Points on a hilly landscape, in no order, each with its height.
From any point a climber steps to the highest of the 2 points nearest to it. It stops when none of these is higher. Distance is the straight distance between rows; heights are no part of it.
Niz height 432: 166 73 129 174 123 109 131 147 108 150 87 105 122 139 146 125 96 153 104
 153
Vov height 183: 93 152 88 140 158 130 170 164 159 122 112 156 145 133 130 112 140 110
 145 131
luk height 177: 155 121 146 127 171 136 155 159 104 85 84 138 99 148 123 114 87 174 137
 162
Zat height 805: 97 137 72 143 125 123 106 103 180 138 151 143 136 125 117 118 129 92 169
 117
fur height 325: 169 167 153 118 163 123 88 148 95 89 136 149 134 140 103 131 101 135 147
 154
bip height 364: 78 132 150 143 163 152 104 175 134 116 151 155 151 147 92 139 52 146 108
 140
Kur height 113: 112 153 91 128 135 214 124 169 108 151 158 155 66 143 119 87 100 109 146
 200
kepu height 351: 188 111 133 102 77 144 136 17 128 124 106 73 117 95 121 127 140 132 129
 86
puzi height 132: 102 147 119 121 164 204 137 184 93 115 123 143 63 158 128 93 71 146 156
 196
div height 586: 97 127 97 176 113 123 136 104 145 143 128 109 91 111 152 124 116 143 126
 88
ziro height 463: 141 134 154 153 72 146 107 102 99 109 117 52 147 101 155 164 168 121 84
 76
pup height 584: 104 140 116 86 141 112 143 136 121 161 148 153 131 130 130 105 160 97
 172 119
kina height 389: 157 94 155 136 103 116 128 138 110 140 97 72 126 120 140 144 141 172 117
 117
Vumi height 231: 135 115 114 124 151 110 158 136 126 157 147 181 169 147 122 96 126 130
 79 149
Bobus height 228: 113 62 125 156 122 112 116 116 165 139 121 118 169 158 141 143 144 88 95
 110
Kege height 163: 119 180 111 125 168 149 197 181 142 137 114 127 113 146 144 127 107 133
 133 159
doti height 395: 169 147 138 74 96 101 153 170 126 136 120 127 133 93 144 155 169 120 132
 153
pogu height 321: 105 120 155 147 147 131 127 154 112 91 129 125 103 157 135 130 151 169
 122 138
vus height 34: 115 104 148 72 86 120 141 49 126 134 147 118 128 104 157 141 195 98 109
 73
Zirif height 514: 146 154 152 141 99 107 102 112 79 122 150 100 118 108 167 148 172 131 92
 102
Kazu height 263: 118 82 112 130 151 124 119 158 119 134 131 194 170 143 100 79 120 121
 126 145
givu height 709: 131 142 103 169 111 111 105 129 117 93 117 144 113 99 134 112 156 148
 143 124
Pimad height 324: 118 154 151 131 156 164 129 178 131 99 146 194 125 138 92 139 63 96 91
 164
Zigeb height 235: 123 136 114 136 98 110 190 153 148 144 129 134 112 97 172 160 139 127 61
 128
tal height 122: 108 120 157 138 122 117 134 113 126 140 135 88 182 142 147 151 163 141
 63 81
repav height 232: 152 163 109 181 146 122 145 93 125 143 141 95 101 161 169 137 121 126
 101 137
soses height 473: 119 126 131 83 122 133 155 89 173 136 141 126 98 132 93 125 137 163 177
 134
zin height 218: 115 136 132 134 103 132 156 52 115 155 125 68 86 112 146 116 154 167 134
 72
Nime height 287: 109 120 119 175 143 144 160 150 141 93 127 156 71 162 148 132 129 140 96
 163
moga height 200: 151 141 124 136 134 109 117 79 103 138 95 74 199 127 143 107 172 120 137
 70
sefep height 705: 110 152 80 130 122 141 81 127 146 154 166 132 131 117 100 111 93 131 184
 150
luru height 355: 119 104 129 138 150 140 144 191 123 150 125 159 131 176 143 119 140 65
 126 191
zan height 644: 125 111 129 172 147 118 75 135 110 49 83 141 137 131 124 110 149 148 158
 126
Kip height 256: 161 88 141 153 96 121 148 89 116 126 118 117 85 120 177 152 126 98 59
 108
Dolar height 181: 168 118 154 133 141 88 144 104 131 122 119 175 189 144 131 143 118 86 45
 130
Zuf height 525: 106 121 87 103 101 108 142 124 147 162 166 160 136 111 146 117 178 103
 124 133
Fen height 253: 192 103 121 128 111 100 128 73 77 146 115 116 117 106 157 99 138 142 103
 105
Gatov height 544: 137 166 112 128 98 117 118 160 136 137 115 96 119 74 114 140 108 180 164
 132
detut height 143: 120 127 163 145 116 115 145 190 133 124 133 170 135 132 139 173 114 76
 62 172
muvab height 386: 93 119 137 122 173 155 148 190 140 116 115 139 139 185 130 125 125 114
 152 181
Tor height 150: 104 138 130 123 107 113 118 133 171 128 154 115 170 111 124 167 148 133
 99 103
bodi height 174: 139 153 155 134 161 134 123 66 121 100 97 85 183 143 117 132 131 111 130
 49
livoz height 361: 179 164 148 105 126 113 126 155 110 93 109 134 105 109 122 144 143 133
 157 145
mez height 16: 139 105 178 79 102 118 134 83 108 136 144 91 164 131 157 165 185 101 73
 88
sos height 303: 129 109 141 109 124 108 128 132 120 140 123 147 127 81 106 127 69 153
 119 80
Tipa height 49: 128 158 137 95 118 129 149 44 156 128 151 100 126 130 138 152 172 102
 128 79
mis height 224: 168 153 119 107 139 93 161 82 86 138 128 148 110 109 152 90 156 134 132
 104
zole height 596: 121 156 79 137 93 143 143 162 164 122 122 136 108 88 108 122 140 169 156
 168
dit height 255: 145 57 158 145 113 117 89 124 151 115 116 115 173 151 106 154 128 130 99
 132
Mup height 153: 168 143 139 108 151 111 123 92 152 114 95 101 171 126 120 152 115 91 155
 82
rav height 648: 117 149 81 175 97 126 130 102 159 116 119 117 87 93 127 109 143 181 157
 133
kag height 230: 139 112 139 115 111 105 170 122 134 153 124 106 118 126 188 165 150 76
 84 111
ruk height 526: 106 103 118 176 114 104 114 152 118 147 125 124 126 108 162 139 109 107
 100 94
nom height 68: 121 163 156 110 153 122 140 91 141 97 148 132 135 143 116 145 164 136
 119 95
fiz height 271: 112 173 102 114 107 138 109 174 131 113 149 153 124 117 113 113 194 121
 179 180
vone height 323: 166 75 139 108 73 156 141 37 125 144 117 55 133 113 148 149 137 110 83
 81
Gizis height 161: 153 113 163 151 134 96 126 151 122 100 103 172 149 133 143 158 121 53 80
 130
Rin height 205: 145 129 145 127 124 109 167 122 161 115 133 156 160 124 121 159 112 133
 44 124
gaz height 430: 157 113 143 88 101 102 147 135 144 148 102 88 153 98 133 157 145 134 135
 111
ruzos height 291: 157 60 159 116 107 139 122 78 141 135 109 70 159 155 120 146 149 121 104
 95
git height 524: 115 166 137 99 123 115 94 174 123 145 125 89 145 106 113 146 123 142 201
 131
baso height 297: 98 99 126 135 155 169 95 177 117 136 149 187 154 164 89 98 95 102 117
 184
Turod height 226: 123 152 119 158 105 104 82 93 106 135 108 80 148 95 149 120 157 109 167
 71
Bufat height 252: 122 150 129 167 127 130 67 81 122 106 127 83 123 119 129 140 105 125 165
 79
poset height 327: 108 130 111 132 147 183 126 204 112 134 127 188 147 161 111 89 143 77
 110 209
dar height 606: 145 115 116 101 134 137 101 118 131 176 162 113 114 140 99 116 67 160
 168 149
Muf height 298: 109 149 93 98 113 173 123 193 106 147 148 183 133 110 108 84 174 96 138
 182
tupun height 421: 122 131 112 99 120 122 135 90 120 142 139 157 96 106 96 76 147 171 186
 131
Koruv height 203: 152 145 131 157 130 139 115 66 126 149 144 44 125 169 152 147 133 140
 118 113
forin height 210: 98 117 95 113 79 135 168 175 157 148 139 172 107 66 138 141 124 113 94
 137
nik height 354: 123 117 143 135 161 120 98 113 96 108 117 131 116 120 105 104 75 172 157
 91
paruv height 474: 100 118 104 135 94 109 91 152 130 154 157 147 133 85 133 135 107 104 134
 109
Veti height 668: 124 107 128 102 134 142 101 168 119 122 120 149 114 116 99 118 95 108
 188 144
lura height 250: 108 139 148 132 114 138 129 77 127 114 113 78 62 123 126 125 140 181 182
 107
pido height 582: 130 157 144 142 134 115 101 104 75 138 155 94 92 147 160 120 166 143 146
 115
Zozup height 261: 135 163 120 156 137 125 180 127 138 124 147 145 86 135 153 142 123 139
 70 142
meku height 91: 116 135 116 110 110 179 115 162 121 164 189 167 81 123 107 128 72 93 117
 170
tagu height 285: 108 104 136 143 138 141 152 113 141 124 115 90 83 159 133 125 138 185
 138 126
Nav height 202: 167 123 135 146 169 117 154 130 107 114 111 165 129 162 127 105 105 140
 98 161
fufol height 422: 131 146 132 85 158 159 145 187 134 95 105 149 137 146 96 117 133 138 165
 186
goved height 417: 109 108 140 128 105 120 103 188 93 169 165 143 128 119 135 135 118 125
 101 153
Vuva height 286: 149 80 126 123 96 113 119 57 108 148 135 127 113 92 159 129 111 110 90
 78
velur height 296: 122 183 130 126 169 199 138 174 120 129 148 160 110 154 101 128 41 102
 104 199
Viras height 92: 125 161 149 144 157 113 117 107 123 107 146 123 181 152 114 129 151 173
 82 104
Pigu height 588: 77 123 132 112 146 128 107 178 136 128 91 105 138 125 117 123 117 127
 222 122
tevi height 478: 130 132 100 100 83 83 127 101 133 153 121 127 149 74 154 116 180 121 153
 110
mibeb height 523: 101 139 162 96 155 122 109 120 151 87 76 100 149 126 96 134 121 141 218
 96
giv height 288: 127 181 137 142 150 129 78 124 128 100 154 113 130 133 111 149 92 146
 155 121
zame height 176: 133 124 122 104 99 112 144 108 156 155 175 129 150 116 129 153 136 160
 66 136
nazo height 669: 118 146 135 123 166 112 120 133 98 156 151 109 125 167 153 121 135 107
 161 126
vib height 385: 154 92 131 116 88 119 113 48 120 111 105 122 126 100 117 104 180 133 137
 84
Biso height 30: 100 119 117 119 132 146 135 138 182 101 162 178 113 149 99 144 136 100
 125 142
met height 48: 122 162 124 106 135 125 146 126 171 120 173 142 133 162 128 152 174 109
 120 152
tige height 467: 125 162 141 81 176 125 126 145 144 83 103 144 169 143 84 121 131 146 191
 139
supa height 204: 107 93 101 162 147 119 152 119 170 112 95 132 139 153 142 124 146 102
 133 105
sato height 749: 145 105 94 108 145 157 144 154 119 122 103 184 93 120 105 78 107 101 179
 162
deg height 416: 126 118 162 135 170 116 102 156 93 131 131 137 165 146 102 120 65 169
 113 129
gumu height 136: 183 126 104 158 119 114 125 101 159 119 80 84 158 117 142 149 123 104
 131 113
Lop height 718: 104 141 75 174 153 142 110 130 144 112 138 156 98 140 139 109 103 94 161
 140
kasog height 431: 139 109 109 98 110 97 117 74 133 146 134 145 156 100 104 92 156 155 154
 103
Pusot height 475: 157 90 173 159 147 104 123 156 84 149 95 122 139 140 135 139 49 135 91
 136
Lilo height 366: 91 98 146 141 130 130 125 185 139 142 147 128 147 159 119 139 138 158 96
 162
kame height 530: 100 103 113 107 133 159 126 123 165 142 144 114 90 150 93 118 94 175 183
 158
kuzi height 152: 106 127 136 136 148 164 135 188 101 110 113 153 70 120 118 115 66 160
 145 147

Call two points neighbours if one is among the 2 nearest of the other. Go from one point of each pair to the other, from neighbour to neighbour, staying as high as possible. Name the lowest point that can't be avoided.
pogu / Zat: mis
pogu / Vuva: kag
pogu / gaz: sos
sato / givu: git
nazo / Zat: tupun
gaz / Pusot: kina
